Each scene shows the same named points in several views. A view is turned or mirrored, shifted and resized as a whole, has a little noise and may leave points out.

Scene 1
View 1
bupat: [ -4  -4  -3  -9 -14  10 -14  15   7  -1   1  11   9   9   5  13  -2  -4
  -2  -5  -5 -11   7 -11  12  14  13  -1]
kav: [  4  -2  -5 -14 -16  14 -15  19   8   0  -1  11  13  12   5  12   2   1
  -1  -4   2 -12   8  -9   8  18  13  -4]
fil: [ -6  -8  -5  -5  -8   6 -12  16   8  -9   4  11   8   3  11  11  -3  -7
  -3 -10  -3  -7   5  -4  12   7   9  -2]
Zepo: [ -8  -6  -2   3  -7   4  -7  12   3  -6   4  13   6   0   5  10  -7 -11
  -3  -8 -10  -6   1  -5  11   2   8   0]
fana: [ 0 -2 -3  1 -9  8 -6 14  1 -3  1 12  9  3  1  9 -5 -6 -1 -5 -6 -6  0 -4
  3  4  9 -3]
sov: [ 0 -2 -3 10 -5  5  0 12 -3 -3  3 14  8 -3 -2  6 -7 -9  0 -5 -9 -3 -6 -1
 -1 -4  6 -2]
zopet: [ -3  -2  -1   5  -8   7  -5  11  -1   0   2  14   7   1  -2   9  -6  -9
  -1  -4 -11  -7  -2  -7   5   2   9   0]
Gutu: [ 4  0 -3  4 -8  8 -2 14 -2  0  1 13 10  1 -3  6 -4 -5  1 -3 -6 -5 -4 -2
 -3  1  8 -3]
logi: [ -8  -5  -1  -5 -11   8 -13  13   6  -3   3  12   6   6   6  13  -4  -8
  -3  -7  -8 -10   5 -11  15  10  12   1]
loze: [ 0 -4 -4  9 -4  4 -1 13 -1 -7  4 13  9 -4  1  6 -7 -9 -1 -6 -8 -2 -5  2
 -1 -5  5 -3]
kizuz: [ 1 -3 -4  8 -5  5 -1 14 -1 -5  3 13  9 -3  1  6 -6 -8 -1 -6 -7 -2 -5  1
 -1 -4  6 -3]
digi: [ -2  -7  -5   4  -4   4  -4  15   3 -10   5  12   9  -3   7   7  -5  -8
  -2  -9  -4  -2  -2   2   3  -3   5  -3]
lov: [ -4   0   2  15  -6   5   2   7  -7   2   2  15   4  -3  -8   8 -11 -13
  -1  -2 -18  -4  -9  -7   2  -5   8   2]
pip: [  0  -4  -4  -3 -10   8  -9  16   4  -4   2  12  10   4   5  10  -3  -4
  -1  -6  -3  -7   3  -4   5   7   9  -3]
Niv: [ -4  -2  -1  -8 -16  12 -14  13   5   3  -1  12   8  11   1  14  -2  -4
  -2  -3  -8 -13   6 -15  14  16  14   0]
View 2
bupat: [-12  -3  16   0  -9 -11  -1  10 -11 -11   7 -14  -9  18   2   8  -7  13
  21   2  -6  -8   5   5  10  13   0 -22]
Gutu: [ -3   7   4  -2 -19  -3  -4  11 -10  -5  -1   0  -1  12   2   4   6   9
  16  -4 -13   0   9   9   6  -5   4 -18]
sov: [ -1  10   4   1 -15   0   1  10 -11  -3   3   2   3   6   0   4   7   6
  15  -3 -18  -1  11  12   9 -10  -1 -15]
Niv: [-15  -6  16  -2  -9 -12  -4  11 -11  -9   9 -11  -8  18   4   6  -4  16
  20   4  -6 -11   5   3  14  12   0 -26]
fana: [ -6   4   8   1 -15  -5   0  10 -11  -7   3  -5  -3  12   1   6   1   9
  18  -1 -12  -2   8   9   7   0   1 -17]
zopet: [ -6   4   8   0 -11  -3  -1  10 -12  -4   6  -2   0  10   2   4   4   9
  16  -1 -15  -7   9   8  13  -3  -2 -20]
loze: [  0  12   4   2 -15   1   3   9 -11  -4   2   0   2   5  -1   4   5   4
  16  -4 -19   1  12  13   7 -10   0 -11]
Zepo: [ -7   5  12   4  -6  -3   5   7 -13  -5   9  -7  -1   7  -1   5  -2   6
  17   0 -16  -7  10  11  12  -1  -5 -14]
logi: [-12  -1  16   2  -5  -9   2   9 -13  -7  11 -12  -6  13   1   7  -6  10
  20   3 -11 -10   7   7  13   9  -3 -20]
kizuz: [  0  12   3   2 -17   1   2   9 -10  -5  -1  -1   1   7  -1   5   5   5
  16  -5 -17   3  12  13   4  -9   2 -11]
kav: [-12  -4  15  -2 -15 -14  -5  11  -8 -14   0 -16 -13  23   3   9  -8  16
  24   1  -1  -3   4   4   3  17   6 -22]
digi: [ -2   9   8   5 -10  -1   6   7 -12  -7   4  -7  -2   7  -2   6  -1   3
  18  -3 -16  -1  10  13   6  -3  -1 -10]
fil: [ -8   3  14   5  -7  -7   6   7 -12 -10   7 -16  -7  12  -1   9  -9   6
  21   1 -12  -4   8  10   6   7  -2 -11]
pip: [ -7   3  10   1 -13  -7   0   9 -10 -10   3 -10  -6  14   1   7  -3   9
  20  -1 -10  -2   7   9   5   4   2 -16]
View 3
sov: [ -3 -10   2   1   6  -8   6   6   5  -4   5  -7  12   7  -4   4   1  17
  -4  10   3   9   4   1   1  -5  10  -1]
bupat: [ -6 -16  -1  -7  19  -7 -10   5   2  10   0 -24   7  -2   3   1  -9  13
   4   6   2 -10 -11   0   1   3   2   7]
Niv: [ -7 -19  -4  -5  18  -9 -10   5   7   9   1 -25   6  -2   4   4  -9  16
   6   8   9 -14 -11   1  -1   7   4   8]
zopet: [ -5 -13   3  -1  11  -6   1   5   5   0   3 -11   9   5  -4   3  -2  17
  -2  10   5   3   1   2   1   0   9   2]
lov: [ -6 -14   8   5   5  -3   8   4   8  -8   4  -2  10  11  -9   5   3  21
  -5  16  11   9   9   4   1   0  14   0]
pip: [ -3 -10  -2  -6  14  -8  -3   6   1   6   3 -18  10   0   1   1  -4  11
   1   5  -3  -1  -6  -1   2  -4   4   3]
fil: [ -3 -11   5  -9  19  -3  -6   4  -4   9   0 -18   7  -1  -1  -4  -5   8
   1   5  -7   0  -7  -1   4  -4   1   5]
fana: [ -3 -10  -1  -4  11  -9   0   6   3   3   4 -14  11   3   0   3  -2  14
   0   7   0   2  -3   0   1  -3   6   2]
loze: [-2 -7  4 -2  7 -6  7  6  1 -3  4 -5 12  6 -6  1  3 13 -6  9 -3 12  4  1
  2 -9  9 -2]
logi: [ -7 -16   6  -6  20  -2  -9   3   0   8  -1 -19   5   1  -1  -1  -7  13
   3   8   2  -6  -6   1   3   3   3   8]
kav: [ -3 -13 -11  -9  18 -15  -9   7   5  13   3 -29   9  -6   9   4  -9  11
   6   3  -1 -12 -14  -1  -1   1   1   6]
View 4
zopet: [ -2 -12   6  -3 -12  -1  -2  -5  -5   8  -2  -8  -3 -10   1   0   0  11
  -5  11   9   8   0  -3   1 -14   2  -4]
sov: [ -5 -11  11  -3 -11   0  -2  -6  -4  13   1  -9   2  -3  -1   1  -3   8
  -6  13   6   2  -2   0   4 -14   5 -10]
pip: [ -1 -11   2  -9  -9   5   0  -4  -6   3  -5 -11   0 -16   0  -2  -1  10
  -2   3   8  11  -1   0  -4  -9  12  -5]
digi: [ -4  -8  12  -4 -11   0  -3  -4  -5   6   0 -10   8  -9  -1  -1  -5   9
   1   7   6   6  -6   1  -4 -11  11  -8]
Zepo: [ -1  -9  10  -1 -14  -4  -5  -2  -5   4  -1  -7   4 -12   0  -2  -2  11
   1   8   9  11  -4  -4  -4 -11   5  -3]
Gutu: [ -4 -12   4  -7  -8   6   1  -7  -5  12  -3 -11  -3  -7   0   1  -1   8
  -8  10   6   4   2   0   4 -13   7  -9]
fana: [ -2 -11   4  -7 -10   4  -1  -5  -6   7  -3 -10  -1 -12   0  -1  -1  10
  -4   7   8   8   0  -1  -1 -12   8  -6]
kav: [  3 -13 -10 -15  -6  13   4  -4  -8  -4 -11 -13  -8 -26   3  -4   3  12
  -3  -3  10  18   4  -1  -7  -6  15   0]
kizuz: [ -7  -9  11  -5  -9   3  -1  -6  -4  13   1 -12   5  -3  -2   1  -5   7
  -5   9   4   1  -3   3   2 -14   9 -12]
lov: [ -4 -13  12   3 -15  -7  -4  -6  -3  16   1  -5  -3   0   0   4   0   9
  -9  20   9   3  -1  -6   8 -18  -5  -7]
Niv: [  5 -14  -6  -7 -12   3  -1  -3  -6  -3  -9  -8 -10 -24   3  -3   4  14
  -3   4  13  20   4  -7  -6  -9   5   3]
fil: [  0  -8   6  -6 -11   2  -3  -2  -7  -2  -4 -10   6 -19   0  -4  -3  11
   4   1   7  15  -5   0 -11  -8  13  -3]
bupat: [  4 -12  -4  -8 -11   5  -1  -2  -6  -3  -8 -10  -6 -23   3  -3   2  13
   0   1  11  19   1  -4  -8  -8   9   1]
logi: [  4 -11   2  -2 -14  -3  -4  -1  -6  -4  -6  -6  -2 -21   2  -3   1  14
   2   5  12  20  -2  -6  -9  -9   4   3]
loze: [ -7  -9  13  -3 -10   1  -3  -6  -4  13   1 -10   6  -2  -1   1  -4   8
  -4  11   5   1  -4   1   2 -14   8 -11]

Which points are out of place in each view (at most two, in the order of its rows)? Write - if all are in place.
view 1 | kizuz, digi
view 2 | -
view 3 | sov, Niv
view 4 | logi
